Each row is a point on a landscape with many valleys, with its height.
From any point a ball rolls to the lowest of the 2 points nearest to it. It stops when none of these is lower. Distance is the straight distance between rows; heights are no part of it.
kabo (h 552): [-12  27  11   6  27  -1 -21 -21 -10 -10 -29  23   9 -28  19   9   0  -4
  13 -13  15 -17  17   8   6 -37   1   4   8 -10   3   2  -4   7 -13 -15
   4   9   2  18   6 -17 -31  -8]
patu (h 578): [  4  18   3 -10  31 -16   8  -1   1 -11   1  18   0   9   7  -2  10 -22
 -13   9 -11  -1 -16  -9  11  13  -3 -12  13 -39 -21  23  -6   4 -23 -10
   2   8   9  -6   6   1 -12   0]
papul (h 330): [ -5 -14 -10   0  -6  -2   0   7  10   4   1 -18 -25  -4   6  14  -8 -17
 -19   1  -3  -8 -11 -11  15  19 -18  16  19 -24  -9   0  -9 -11  -6 -35
  18 -20 -26 -15  -4 -18 -38  -6]
riso (h 518): [-34   5   5 -10  -8 -18 -10 -48 -23  19  -9   3   6  18  22  -7   3   4
   1   0  -2   3 -16 -11   8  37  11   4  22 -16   7  16  -4 -21  -2   4
   0  23  24 -22 -13  16   7   5]
depal (h 97): [  8   0 -16  13 -21  32   4  27  18  -2   0   1 -25   9  -4   2  16  -9
  20  20 -16  -6 -11  13   5   9   2 -10  11 -21  -2 -18  -1   8 -31   5
 -28 -20   1   3 -11  -6  18  16]
Mes (h 864): [ 44  10  26  -2 -17 -22   4  32   5  -4   7  -8   5   5  -9   3  -3  20
 -14 -25 -31  -5  -5  12   5  -8 -14  -5 -29   2  16   2  -1 -16  -5   9
   5  26 -28   5   8  -1  23 -12]
fel (h 295): [-13 -19 -28   7  -5  21 -10  24  20 -18  10  19  -7  11   1 -12  30 -10
  21   5  -2   9   8 -11  -6  18  -2   7  -7 -24 -14  -6   4  15  -2   3
   3 -19  21  24  11  15  17  14]
tiri (h 445): [  8 -17  -1   2   2 -21   1  -9 -21 -17  23  -4  -1  14 -13   2   0   8
 -20   1 -22  -1   5  11  10  -1  23   8 -15  17  -8  -8   7  -7  35  21
 -17   3   9   1  -5   4   6  19]
somor (h 395): [-36   7  -5 -12  17  32   3  -2   0  16   5  12  14  15 -13   0  -6 -15
  24  17  19  -1  -8  11  -2  -5  24 -11  33  17 -33   9   1  17   0   9
 -16 -30  18 -28   3  12   3  15]
Tigin (h 816): [-27  23  21  23   5  24 -16  -4  -7   1  -4  32  -9   0  -1  15 -25   3
  12  -8  -3  -9  10  28  16 -23   9  11  -7   8 -14   8  -5 -17   5   6
  14 -12  10 -14   5  17  25  15]
pob (h 535): [-17  -6  22  22   1   1  -7 -21  -6 -17  -2   0 -13 -16   8  16 -20  10
  -7 -10   0  -6  33  21   2 -23   3   7  -7  -1  22 -19  10 -11  27   1
  20   3 -16   8   5 -20  -8  -5]
lar (h 642): [-10   1 -24  -6 -16  19 -27 -11   3   3  -7   9 -29 -16  -2  -3  -2  -3
  27 -11 -12   1  -9  16  18  -6 -10  21  11  -3  18 -14 -13 -22 -22 -43
  -3  -7 -16  17  -6 -26 -13  -1]
Mune (h 623): [ -1  -2   3 -19  10  -7   4  19  11 -11  32  25  -7 -22  -8   8 -16 -14
   5  10  -8  16  20   3 -13  14   6 -13 -12  20 -12  -1  29   5  37   6
   9 -14   9  -6   6  -5  -6 -21]
dib (h 142): [-42   8 -13  17  -9 -22  13 -15 -10   3  15  -7  -8  28  -1  20 -12 -29
 -33  11  -4  -2   3  -6 -18  27  -2  15  16 -15 -16  20  -8  -8  16   1
  17  -1 -21  10 -12  15  26   4]
toli (h 770): [ -8 -46 -17  10 -10  14   0  15  -1   2  10 -26  22  12 -10  -7  -6  10
 -11 -11  29  -8  -4 -19  -6  -6  -5  27 -16  27  -8  -2  -7  11  19   8
  14 -10 -20  17  -2  11   0  14]
Siril (h 216): [ 30  23  30  -5  14  10 -11   5  -2  10 -11  -3  -5 -24   8  -5 -10   8
  12  -4   0  -1  -3  -5  34 -10  13  -5   3  26   3  12   2   1  -5   2
 -10 -13  26 -30   6  12 -32   2]
beri (h 593): [-16 -10  10  20  20   4  -7  -6   6 -21  -8 -10  11  -7  16  10  -5  -5
  -5   7  16  -3  22 -13   8  -9   8   6  -4 -10  -9   9   3  19  15  16
  24 -15  20   9   6   7 -24   1]
gelep (h 799): [-10  17  14  31  -5  24 -12 -23   1   9 -14   4 -18  -8   5  16 -31   9
   3  -2   6   5  -1  10  13 -18  -3  18  -3  15   8   9  -7 -36  -9 -23
  28  -9  -9 -17   0  12  11   8]
gine (h 428): [-12  -6 -25 -14   7   6  -3   0  13  -1  15  -8  19  42  -9 -10  27 -13
  11  22   8  15  -3 -11 -24  25  17 -21  19 -11 -23  28   1   9  -1  -1
 -15 -23  29  13   0  26  17  14]
fubo (h 638): [ 14  34  17   7  13 -11   9   8  -5   3 -10  38   1 -44   8   1  10  -5
   6  -4   8   1  12  -6  -8 -19  -2  -6 -31  29  -7 -20   5  20  20  31
 -11   7  14  -7  12  16  -2 -10]
tepe (h 335): [ 29  -8   4   3  -2   4  26  -7  11   6  -1 -26  -7 -11   0  -9   0  15
  -9  11  11  15  -4  -4 -15   0  -2 -19   7  -2  23 -10   4   6   2  -1
  -9  -2  -5 -17  -5 -12 -16 -13]
tov (h 525): [ 12  -7  16 -31  -3  -5   3   1  -5  14  -2  -2  36  -2   7 -25  12  15
  11  -4  13   5   0  -5 -18  13  12 -34  -2   9  10   5  14  14  15  34
 -23  17  26 -20   3   0  -1 -15]
lave (h 690): [ 44   7   2  -9   5 -13   1  26  -2  -5  -5  16  -6 -16 -12 -28  33   2
   9 -16  -3 -13  -8   4   4 -15 -10  -1 -16  10   9 -13  -3  19   1  13
 -35   4   4  18  13  -8   2   1]
fibeg (h 884): [ -1 -18  -4   1 -23  37  -6  12   1  -3   0 -17 -11  13 -12   4  -2   8
  16   9  -5  -8  20  29  -8  -6  21 -12  33   2  20 -21  16   6   4   7
 -24 -31  -1  12  -5 -22  12  21]
pirad (h 352): [  3  19  -7 -11 -11 -34  10 -20 -33  -3  -1 -17   4   4   7  13  -3  -6
  -7  17 -27  -4  -5  -3  18  23  20   6   1  11   1 -18  20 -21  -7   9
 -25  24 -15  -5 -19   4  21   3]
Duguf (h 828): [ 24  14  27   4  -6   2  -5  34   0   8   6   1   8  -7   2  11 -21  11
   3  -7 -12  -2  -8 -17  21   9  -5   0 -22  17   3  20  12 -12 -15   9
  28  11   1 -17   0  15  13 -10]
ses (h 809): [  1 -10   1  11   1  12  -1  49  13   2   3   7  -2 -13  -8   3  -5   0
   2 -17  10 -19  -2 -15  -4 -17 -26  14 -24   5   1  -6  -2  19 -11  -9
  32   4 -34  20  14 -12 -11 -11]
Toluk (h 279): [  6  10  22 -19   7  12 -11  20  -1  13   6  11   6  -5   0  -6  -2   6
  26  -6  -2  -2  -6   4  19   3  16 -12   5  20  -9  15   5   7   4  13
 -12 -14  31 -34   2  18  -4   0]
bimun (h 830): [  6   4  10  -7  -7  -3 -10  44   6   4   1  27  18 -13  -8   1   0   5
   3 -27   8 -13  14   6 -30 -16 -23  -8 -19   3   7  14  -1  19   2  -2
  15  14 -22  29  11 -14   5 -23]
zupi (h 282): [ 14  20   1  -6 -24  -5  -7   0 -28   6  -5 -13   7  -2  11  20 -12  12
  12   8 -17  -5  -5   4  31  21  25   9   4  20   2   0  16 -25  -6   1
 -23  -5   7 -23 -22  15  16   9]
selib (h 615): [  3  11 -20  -8   7  13 -20  -4   6  -1 -18  23 -15 -28  15 -11  17  -7
  29  -9  -5   4 -16 -16  25  -5 -13  23   0 -12   0 -14  -4 -11 -38 -32
   4   7   3   7   7 -10 -27  -1]
Sor (h 609): [ -8  -1  -2   7  -2  12 -23   0  -2  -5  -2  34 -14  -9  25  -9  10   9
  13 -21 -12   1 -12  -5  34  14  -2  28  -9 -20 -12   4 -11 -15  -8 -10
   9  -2  24 -21  12  24  -8  18]
guma (h 714): [ 43 -13 -24   1   9 -34   4  -7   3 -21  11  -7  -4  -1 -12 -17  41   1
  -4 -14   0  -8  -7   4 -10 -12 -16   6 -25   5   0 -33 -13   3  10  -1
 -32   2  -3  33   3   2   4   2]
bokep (h 591): [ -3   2  10 -33 -11   7   5  13   4  11  12  22  -1 -23  -6   6 -33  -4
  -5 -10   1   7  21  30 -20  -6   9  -8  -1  31 -12   3  19  -7  44  -2
  -7 -18 -14 -28  11  -5 -10 -13]
Ziku (h 481): [-17   0   1 -30  -1 -13 -11 -23 -20   4 -19 -34  19  28 -11 -10 -10  -5
   3   9   0  -4  -1 -10   1  13   9  -7  31  -8  21  19   8 -10 -18  -9
   7  14  -3  24 -15 -20  10  -6]
fum (h 229): [ -8  29  13   9  -9   1  14 -32  -6   2 -17   4 -26  -3  18  17  -2   4
  -3   6 -16   4  15  36  -9  -6   8 -14  30 -27  20 -17  -2 -15  -2  -4
 -20   2  -2 -23  -6  -9  15   2]
kan (h 784): [ 19  15   3  28   9  -1   9 -19  17  -7 -18 -33 -19  -7  14  25 -11  -2
 -18  15   8   6  -5  -3   1 -15 -14  11   7  -1   1   2 -14 -25 -14 -38
  15 -15 -19  -5  -9   6 -18  -3]
gafo (h 269): [-30 -11  -1 -22   5   4 -18  -2   7   6  22  17   9   5   3  -3  -9  -6
  28   6  -2  15  -9 -16   5  39   7  -7   0   5  -7  24  13 -10   3  -1
  28  -4  25 -17  -1  15   6 -13]
riv (h 729): [  8 -25  15  11  -3  13 -22   9   8   5  -3 -18  12   3 -17 -14  -7  22
  -6 -12  11  -8  13  -3   2 -27   8  14 -24  43  -6  22 -13  15  37  31
   2 -19  17  13   7  12 -11  14]
Runu (h 696): [  5 -10   5   6 -16  26 -31   6  -6  -3 -11 -12  -1   0   4  -6  -3  26
  28 -15   0 -12   1  11  27  -7  18  24   6  13  21   4  -3 -12   3  -6
  -4 -21  13   8  -5   5   0  15]
Nen (h 456): [ 17  -7  -3   0  22  -1   6  -4   4  -8   3  -5   4  10 -19 -16   3   3
  -2  16  -3  18 -15 -15  -4  -4   6  -5 -15  19  -4   5   6   1   0  13
  10   4  26   7   1   8  10   7]
tiku (h 420): [ 24  14   2  17  15  10  13   6   6   8  -6   2   4   5 -10  -7   1   6
 -11   9   7   8 -23  -9  -2 -18   3   3 -13  24 -19  14 -13   0  -4  17
  -1  -5  19 -11   4  28  19  18]
kuvo (h 482): [ -5   1  28   8  -5 -18   3  -9  -8 -11   6   9   1   2  17  14  -4  14
 -17 -16 -12  -4  23  18  -2   0   0  -9  -3 -26  19   1   4  -4  20  18
  11  22  -3  -1   3 -10   7  -9]
mula (h 580): [-20 -12 -11   1 -12  16  -4 -19 -16  20  -6  21   2  -6  14 -15  -1  11
   3 -11  10   6 -25 -12  12  15   0  19  -4   0  -5  -4 -12  -6 -10  -5
   0  12   9 -29   3  17  -9  16]
moru (h 584): [-11  25  11  21  18   1   1   3 -12   0 -22  17  16 -26   8  18 -14  -5
  -2  -7  21 -19   8  -4  -8 -38 -13   9 -15  10  -7 -13  -3  17 -12  -1
  14  18 -24  16   4  -1 -14  -8]
Zudo (h 175): [ -5  -6  -8  21 -11 -12  10  15  32  -6   8  -1 -13  -8   7  24  15  -3
  -4   5  -4   5  11 -17 -11  12 -25  -9 -19 -37   9   0   2   7 -13 -17
  34  16 -19  10   0 -27 -12 -32]
bap (h 331): [-34   9   9  -9  10   8 -10 -13   0  13   4  13  31   7   3   3 -19  -5
  11  11  13  14 -12 -15 -11  17   6 -13  -4  21 -16  25   4  -8   0  21
  24  13  23 -13  -6  27  17  -5]
Rened (h 645): [ -9  10  15  -7  10 -32   3 -15 -19   0   1  -7   8  14   5   6  -8  -9
 -18   8 -16  -4 -14 -23  14  23  -3  -8   1 -17   7  13   9 -12 -21   7
  26  40  -8  -5  -7  -9   6 -14]
Nipof (h 271): [-22 -22 -29 -10  -7  -8 -15   2  11  -1   9  10 -16 -10  -1   4  -2 -15
  -2  -9   0  -1  -2 -10   1  16 -22  24  -1 -15  -9   3  -8  -8   3 -41
  22  -6 -23  12  -2 -18 -28 -12]
rifi (h 490): [ 16  -8 -23   7 -21  13  -1   9  34  -6  11  -7 -21  -9 -12   9   0   3
  19  17  -1  25  16  13 -30   5  -6  -6  -4  15   9  -5   5  -8  15 -16
  -4 -31   3  22  -9  -2  13 -10]
latak (h 452): [ -6  12 -27   1  -9   5   3  -1   9   0 -12   2   4 -26   2  10  -3  -8
  24  17  16  13  14  -3 -26  -2  -6   1  -1  13   2 -17  10   7  -4 -17
  -8 -11 -11  24 -14  -4   2 -18]
Mip (h 610): [ 12  11  -3  -3  17 -27  21 -11  -9   1   5  13   3   8   4 -10  13 -12
 -24   4 -12   4 -32 -22   8  11 -16  -7 -13 -25 -15   0 -11  -1 -30  -1
   1  40 -10 -12   3   5   0  -3]
gol (h 564): [ -3   3  10 -48  -6  10   2  16  -7  17  -5   0  31  -8 -13  -3 -33  -2
   1  -8   6   0  11  20 -13  -8  20 -13  12  39  -9  13  23   6  23  10
 -11 -10  -7 -16   9 -13  -6  -8]
nede (h 848): [ -7  -5   5  -7   0  21  -5  28   9  10  -3   7  17  -5 -13  -5 -17   0
   4 -12  24  -7  16  13 -28 -21  -8  -9   8  11   0  18  -4  26   8  -9
   8 -16 -13  15   8  -8  -6  -8]
Bipeg (h 358): [  8   2  32  15   2  -7   9   5   5  11   7  25 -11 -12  11   5   0  19
 -21 -25  -2  -7  -4   2  -7 -10 -23 -17 -12 -25  19   6  -7   2 -15  -3
  28  41 -19 -24  18 -23 -20 -17]
Gimu (h 191): [-24 -11 -12 -17  -9   0 -22   6  14   8  18  18 -14  -6   2   5 -16 -11
  10  -4  -3  10  -5 -12  12  38  -7  11   6  -8 -10  28   2 -21   8 -33
  34 -24   7 -18  -1  -1 -19 -17]
fal (h 563): [  0   5   9  30  17   2 -12   2  24 -23 -12  12  -8 -27  23   8  11   3
  11   0  11  12  13 -18   1 -13 -12  17 -27   0   1   2   3  -2   7  -6
  37  -7  24  17  11  12 -15  -8]
tis (h 751): [ 11 -16 -26   2   2 -43   8 -25  -9 -14  14 -10 -13   3  12   2  24  -7
 -23   1  -8  -2 -16  -6  11  22  -4  24  -5 -11 -17 -15 -14 -14  17 -14
 -32   2  -8  -1 -12  15 -17  10]
gutev (h 550): [-27   3  -3 -13  -9 -20   5 -30 -26  25   2  21   1   1  19  -7  -2  -6
 -16 -11   8  -3 -16  -1   5  27   0   6  18 -13  -7  11 -14  -3   2  -8
 -14  19  -1 -29  -5   8 -11   3]
tekeb (h 386): [ -7 -14  -9  19   0  -5   5 -22  -5 -21  13   6 -10  13  -4   7   9   6
 -15   6  -5   8  28  24 -19 -10  12  -5  -2  -8   3 -15  -5   6  33  11
 -15  -7  11  19   0   4  14  18]
labu (h 381): [-10  10  19   5  19  26   5  -6  13  24  -7   4  29  14 -10  -5 -18   2
 -11   8  24  12 -18 -11 -14 -18   0 -13  -6  30 -29  37 -17   2  -2  33
  19   8  26 -24   4  28  12   9]
doru (h 382): [-21   1 -22  -4   1 -10  12 -18 -12   2   3  10  20  25   7 -13  27  -9
  -7  10  13   3  -7  -2 -24  18  12  -9  11 -22 -14  10  -9  17   3   8
 -32   5  10   7  -3  16  13  10]
Pif (h 213): [ 15  -8 -24  20  -5  28  -2  32  23 -15  -4   4 -16  18  -4  -6  36  -4
   9  12  -7   1  -8  -1  -4   3   1   8   2 -16 -20  -9  -8  10 -10   4
 -19 -35  21  14   4  18  19  33]
Tobe (h 750): [  1 -41  -2  11  -9  19  -8  27  -5  -4  21 -12   2  19 -28  -7  -9  15
  -8 -14   2 -11  11   5   7 -18   6  18 -17  30   1  -3   2  10  27  19
  10 -13  -6  22   8  -1  10  25]
nozor (h 519): [  6 -12  -5 -20  17  -5 -11 -20   1 -13 -13 -30  14  31  -9 -16   7  -3
  -4   7   5   9   2  -9  -1   0   4 -12  28 -20  11  28  -5  -1 -13 -17
   7  -5  20  34  -3  -9  -8   6]
Bod (h 668): [-10  -1  -8  -9 -10  15 -10 -25 -12   7 -11   2 -20   4 -13  -6 -14   7
   8  -4 -11   1  -4  31   4 -13   9  10  24   9  16 -11  -7 -22  -3 -24
 -14 -12  -8   1  -5 -20   7  15]
nera (h 389): [ -8   3 -11   4 -19 -11  -5   3 -10   7  -5 -28 -16   5  17  18  -5 -18
 -10   6 -16 -14 -17 -26  44  41  -4  24  15 -24  -9  -1   0 -19 -24 -16
   9  -9 -19 -24 -12   2 -13   4]
pas (h 340): [-10   3 -22 -15 -20 -20  15   0  -7  13   1 -11   0  13 -16  -3   5 -19
  -5   6 -10  -6 -11   2   1   8 -11   1   1  -8  -2 -20  -6   3 -23 -10
 -23  25 -41  14 -13 -18  12 -10]
gegak (h 866): [ 15 -22  -5  -5 -12  24   1  36   7  -4   9  -6  -9   2 -24  -9  -1  -1
   1  -5   4  -9  17  22 -18 -15  -2 -13  13   8  13 -13   4  24  10   1
 -18 -24 -15  27  11 -21  -1  11]
zarob (h 579): [-31 -11  12  13  12  -4  -3 -20 -20 -19   3 -16   4   0  -2  18 -27  -9
 -15   8   5 -12  30   3  10  -8  15   2   8  -3   4 -10  16   4  24  15
  21  -7  -9  10  -2 -21 -10   1]
Rusif (h 343): [-25   4  10 -32   5  13  -2   6   0  25  13  18  28   3  -9 -10   6   0
  33  -2  17  11  -5  13 -17  -1  16 -25  13  31 -25  10   2  17  17  19
 -21  -8  23 -32   6  20   3  -5]
Mifam (h 602): [ 25  -1 -22 -17  16 -18   2  12  -1  -1  -6   6  20   7 -14 -28  20 -10
 -16  -9   3   2 -39 -19   0  -2 -17  18 -22  12 -36   9 -22  -4 -16 -12
 -11   9   2  13   9  24   0   9]
likub (h 355): [-20 -12 -14  20 -18   2   3 -27  18   4  -7  -7 -35   2  16   2  13   2
  -2  -2  -8  11  -2  -3   5  10 -20  10   9 -43  22 -12 -19 -10 -16 -24
  22  11 -12  -7  -2 -17  -7  -4]
Luv (h 320): [-21  -9 -20   0  -9  -8   7 -11  -6  -2  14  23  -9  13   3  -2  13 -12
 -14  -2   2   0  13  26 -25   9  -2  -6  15 -24  -7   1 -16  14  20  -8
 -27  -7  -3  10  -2   0   8   9]
pufek (h 812): [  4  13  20  11   3   5 -22  -3  -2   0 -11  -6   8   4   8  15 -26  10
   0  -6  -4   2 -10 -11  31  -1   0  18  -9  10  -6  34  -4 -32 -10 -11
  37  -7  13  -9  -4  24   3   8]
bona (h 536): [ 33  -6   1 -25  16 -20  12  13   3   4   5 -25  14   0 -26 -17  -3  -1
  -6  -8  -2 -10 -19 -11   1 -19 -17  -1 -18  30   6 -24   4  -1 -21  -4
  -7  23 -34  11   2 -12  -2 -15]
Kog (h 663): [ 19   7  -3  -7  14 -16   8   2   0   1   1  32   5 -25  -4 -27  28  -5
   7  -3  13   5  -6 -12 -15  -2  -4 -13 -24  15  -4 -13   4  26  16  27
 -18   6  27   0  11   7  -1  -9]
vatu (h 640): [ 16   3   5  -1   8   1   9  47  19 -18  21  10 -16 -23  -8  14  -2 -18
  15  21 -12   5  18  -8  -5  10  -1 -16 -15  13  -2 -13  32  18  11  17
  12 -17   5   8   5 -13   6 -18]
nuv (h 380): [ -6   4  11  13  -9  11  25   2   2  10 -10  -6  19   6   7   1  -4  14
 -17  -6  20  -2  18  19 -41 -19  -4 -25   6 -12  14   0 -10  24   9  20
  -8   8 -14  -5   2   1  17  -5]
gipuv (h 548): [  6  -5  -1 -14  34 -23  -9 -29   0 -25  -3  -4   3  18   5 -14  17 -10
 -18   1  -6   4  -4  -6  15   5   5  -2  19 -34 -13  27  -9   0   1 -10
  -2   1  27  15   4  -1 -24   9]
kup (h 520): [-10   7   7 -10  38   7 -12 -20   7 -10 -13  26  -2 -10  -1 -14   5  -8
  10  -5   8   6   2   1  -2 -26  -7  -9  12 -16   6   6  -2  11 -16 -13
  16  11  17  18  14 -27 -27  -6]
Tager (h 273): [ -1  -5   6  30 -18   4  23   7  27   2   5 -19 -31   3   6  21   1   0
 -18   7  -6   1   8   4  -9   2 -23 -10   5 -37  21 -10  -8   4 -14 -13
  21   5 -31  -9  -4 -28  -7 -15]
Rasuz (h 594): [ 12  -7  16  12  15   2  -3  27   5 -34  15   1 -19  -4  -2  13   3 -10
   3   7 -17 -10  22   8  14  -6   3  -8   0 -17  10 -14  18  14   5  15
   6 -12   8  25   6 -20  -4   4]
gir (h 434): [-17  15  -6 -14  26  19   0  -9   6   2 -18   7  13   9  -2  -6   3 -15
  15  14  18   0  -5   7  -6 -11  12 -14  33 -11 -20  13  -8  17 -14  -9
 -16 -21  23  -5   1   7 -11   9]
Befam (h 528): [  8  -7  10  21  -4  10  -3  20  37 -14  13   5 -18 -11   7   8   5  13
  21   2  -2  22  17   0 -13   2 -13  -4 -20   2  20   7   8  -4   9  -5
  31 -13  21  13   7   2  11 -18]
savu (h 846): [ 38  23  11 -10 -12 -24  12  38  -4  -2   7  -5  17 -13  -4  15 -10  -1
  -6   2 -24   0  -3 -16   5   9  -5 -10 -36  19  -4  -1  23 -10 -10  18
   8  25 -20  -4  -3   5  26 -24]
mezo (h 502): [ 11 -10   9   8  23   1   1  -8 -22 -23   0 -22  -4  12 -15  -1  -1   5
  -3  12 -22 -13   1   6  30 -21  26   3   0  12   7 -25  16   4   0  28
  -9   5  10   3   3 -14   3  27]
Vevu (h 416): [ 10  -3 -13  -7   0 -38  15  -6 -21 -11  27 -16   1  14 -15   6   1  -5
 -20   8 -29  -6 -16  -4  14  14  10  12 -23  24 -11 -26  10 -19   5  16
 -19  23 -25  -1 -12   9  24   6]
Zuti (h 495): [ 15 -14  -3 -13  21   6   1  -3  -1  -1  -3 -22  10   5 -35 -16 -16   4
  -1   6   2   7 -12  -7  -2 -26   1   4  -9  45   2 -12   8  -3  -4   3
  10   7  -7  22   2  -9   5   5]
ras (h 734): [ 14 -13 -35   0  -2 -43   8 -21  -7 -19  18   3   0   5   6 -10  39  -9
  -6   4  -3   2  -5 -10  -5  23  -4   6 -17 -18  -9 -20  -1   0  11   3
 -34  15  -3  26  -7   5   7  -2]
zipok (h 559): [-11  21  13 -27  -1   7   5 -20 -11  23 -25   4  33  -9  18 -11   7  10
  29   2  21   6   2   7 -17  -4  15 -31  20   3  12  -8   9  10 -14  14
 -29  17  16 -24  -4   4   1 -15]
tos (h 530): [ 14  -2  -1 -23 -10  14   2  21  -8  13  -8 -18  26   3 -25  -5 -24   8
   4   1   6  -2  -7   4  -3 -12   9   2   3  43   1   9  15  -3  -2   4
  -5  -2 -16   6  -5  -7  18   3]
tem (h 764): [ 19 -15 -12   5  16 -27  18 -21   2  -7  18 -24 -12  -2  -1   6  -1  -2
 -26   2   2   1 -17 -15  10   1  -8  17 -15  15 -13 -23 -10 -17  10 -15
  -5   0 -19 -10  -9  16 -21   0]
Suv (h 857): [  8  20  34 -17  -1   8   6   3  -1  11   4   8 -21  -4  -2  11 -27   5
  -6  -6 -29   3   0  18  17   2   5 -22  18  -9  18   2  17 -23 -14  -4
  18   6  -8 -44  14 -28  -5 -10]
mav (h 775): [  8  -2  -6   7  11 -19   4 -38   2  -1  -3 -26 -19  -4   4  11 -17  -5
 -27   6   7   8  -4   2  -4 -11 -13  18   2  15  -7   1 -17 -29  17 -40
   3 -13 -18  -7 -14   8 -24  -1]
galu (h 788): [ 10 -24 -15   9 -14  10   9  40   7   2   0 -17  19   3   1 -13  12   2
  -6 -11  22 -15 -13 -28  -3   0 -20  19 -25   0 -10 -11  -9  21  -8   6
   8   0 -30  11   5  11   1  -2]
vuk (h 474): [-11  10   5  -8  26  16   2 -15  -6  -2 -20   6  10   2 -17 -12  -7  -7
   3   7   9  -2  10  19  -7 -36  13 -15  21   3  -2  -1  -2  23  -7   7
 -13  -3  13  15   8 -13  -8  10]
nuvi (h 461): [ 12 -16  -9  -9   4   3  -7  12  17  -2   8 -12  26  34 -15 -20  30   6
   7   4  17  12  11 -10 -30   3   8 -25   1  -2  -8  25  -7  18  14  15
 -10 -20  43  19   7  23  13   8]
zela (h 411): [-14   7 -22 -10  -4  -4  12 -14 -12  12 -10   9  11 -16   3  -5  -2  -9
   7   8  17   1  -9 -10 -10   1  -6   4   3   3  -2 -18   1  10 -18 -14
 -13  15 -18   5  -8  -9  -9 -12]
Maki (h 551): [ 25  -8  13   2  19   0   1   9   0 -28   6 -19  -5   6  -8  -3  18   2
   3  14 -14  -3  22   7   8 -10  22 -20   6  -6  12 -11  17  19  13  31
 -18 -10  29  17   5 -13  -3  13]
Luzer (h 384): [ 14 -15   8  -8 -16   1  20  -8   4   6  -6 -32   5  10  -2  -2  -7  18
 -20  -4   3   8  20  17 -33  -7   3 -21  18  -6  29  -3   3   6  20   5
 -10   0 -19  -2  -1 -18   1  -8]
Nir (h 317): [-16   1  -3  26  -6   1  16 -38  -3   2  -7  -2 -34  12  17   3   9   7
  -9   8 -11   6  -7   5   9  10   1   5  17 -40  15 -14 -15 -12 -11  -5
   0   9   5 -22  -5   2   7  15]
nad (h 574): [ 16  -6 -13 -27   1 -24  -2  15 -14   3   6   4  30   7 -25 -28  11  -4
  -2 -13   5  -8 -30 -13  -1  -4 -14   9 -33  33 -14  -6  -5  -2 -15   7
 -14  29 -11  28   1   5  16  -4]
Goko (h 836): [ -5  38  29   1   7  23  -7   7   1   3  -2  34 -24 -10  -7  15 -25  -3
  15  -3 -25  -1   4  33  17 -20   9  -7   6   4   1  -5  12 -24 -14  -4
  11  -7   1 -25  14  -7  15   4]
Limat (h 429): [-13   9  -4 -10 -26 -13  -1 -26 -11  12 -18 -42  -6  13   3   8  -8   2
  10  19 -18   7   5  -9   5  26  11   0  25  -9  31  -4  18 -23 -13  -3
   5  16  -6   0 -27 -16  23 -15]
Nin (h 248): [-20 -12 -17   9   9  -4   7 -10  -4 -10   3 -18   7  21  -4   5  -5 -14
 -21  14   1   3 -14 -24   4  15   2  17   1  -6 -19  10  -3  -8  -3  -4
  23  -1 -11   7  -4  13   6  14]
zuli (h 614): [ 12  36   9  32   2   3  12   6  -2   3 -13  16   0 -33  17  23  -9  -1
  -2   3  17  -2  13   0 -11 -24  -4   4 -20  20 -11 -11  -1   8   7   7
  -6  -6  -4  -7   0  26   2  -6]
megem (h 423): [-15  -5  22   9   7 -10  19  -8  -7   4  11  21  -4  -6  20   8  -2   1
 -23  -9   5 -10   6   0  -3   6 -10 -14   7 -39  10  -2   0  17   3  10
  12  26 -12 -27   7 -21 -18 -12]
pomo (h 225): [  1  -1 -17  -2 -40  11   5  28   3   9   4   2 -16  10 -12   2   2  -8
   4   0 -19 -12  -3  28   2  10  -6  -3  11 -17   3 -16  -8   5 -17  -5
 -34  -6 -27   7 -12 -17  18   7]
Sopi (h 341): [ 17  12   5  21 -30   1  -7  13 -12   1  -4 -20 -11  -8  21  32 -11   7
   5   0 -12 -18  -1  -2  38  20   4  18   1  -8   5  -5   1 -21 -15  -7
  -8 -15 -13 -14 -21  14   4   6]
zunu (h 242): [-32  -5  -5   4 -13 -22   1  -6 -18  -2  18  13  -4  21   0  11  -9 -14
 -33 -12  -2  -8  18  20 -19  10  -8   8   6 -14 -11  18 -19  -1  32  -5
   1  -2 -17  11  -7   6  16   4]
Tudes (h 275): [  9   4   5  16 -18   1   2  21  20  14  -4   7  -2 -12  10   3  17  15
   9 -16   1  -4  -1 -17  -4  -3 -27 -11 -23 -30  24  -2  -3   9 -36  -7
  23  38 -24   1   6 -23  -8 -31]
Feduk (h 492): [  5 -15  14 -22  -1  -1  -3   9   5   4  10 -12  35  21  -8 -17  12  12
   1  -9  15   2  20   7 -24   0  11 -35   9  -2   4  23  -1  25  23  28
 -17  -5  25   5   6   5   3  -6]
nem (h 277): [ 31  -1   9   6  15   3   7  -5   1  -1  -6 -13  -7 -28  15 -11   9  11
  11  10  10   6  -4 -21  16  -1   7  -6  -4  13  14 -13  12  10   2  11
  -6  -4  27 -21   3   4 -31  -4]
telo (h 312): [-29  15   0  22 -13  22  18 -15   2  14 -14  10  -8  -2  18  13  -4   3
   5   4  15  -1  14  23 -28  -9  -5 -13  26 -27  14 -13 -13  14  -9  -5
  -9  -5 -14 -19  -5  -4  13  -4]
Gisa (h 478): [-24   0 -14  -9 -37  -8  -2 -22 -21  30  -8 -24  -4  29   3  -4   4   5
   7   9  -8  -3 -16  -7   9  39  16  13  26  -4  11  11   2 -17 -10  -4
 -14   6   3 -17 -24   4  23   6]
Dova (h 589): [  1   3 -12  23   2  20 -23   3  22 -19 -17  21 -20 -27  28  -4  26   4
  23 -13  -3   9   3  -5   8  -5 -14  29  -8 -19   1  -9 -11  -9  -9 -25
  12 -11  14  11  12  11 -12   5]
rado (h 713): [  7 -33   5   0  -8  11 -28  -2  -8   3 -12 -21  18   1   1 -20   0  29
   6 -20  13 -12  -8  -5  23 -10  12  26 -12  26   6  11 -11   2  17   8
  -3  -7  16   4   1   8 -24  17]

For each start below, name the point where the ball stops.
Mune: Gimu
Mifam: Gimu
lave: Siril
tov: dib
zarob: Zudo
Befam: depal

Call two points neighbours if one is among the 2 nearest of the other. Go from one point of each pair to the other, from neighbour to neighbour, staying as low as possible. Name the highest point that can't be avoided.
dib and Zudo: zipok
Siril and Zudo: Luzer
dib and Gimu: tiri
zupi and Gimu: nera
Limat and Zudo: Sor
fum and Zudo: likub
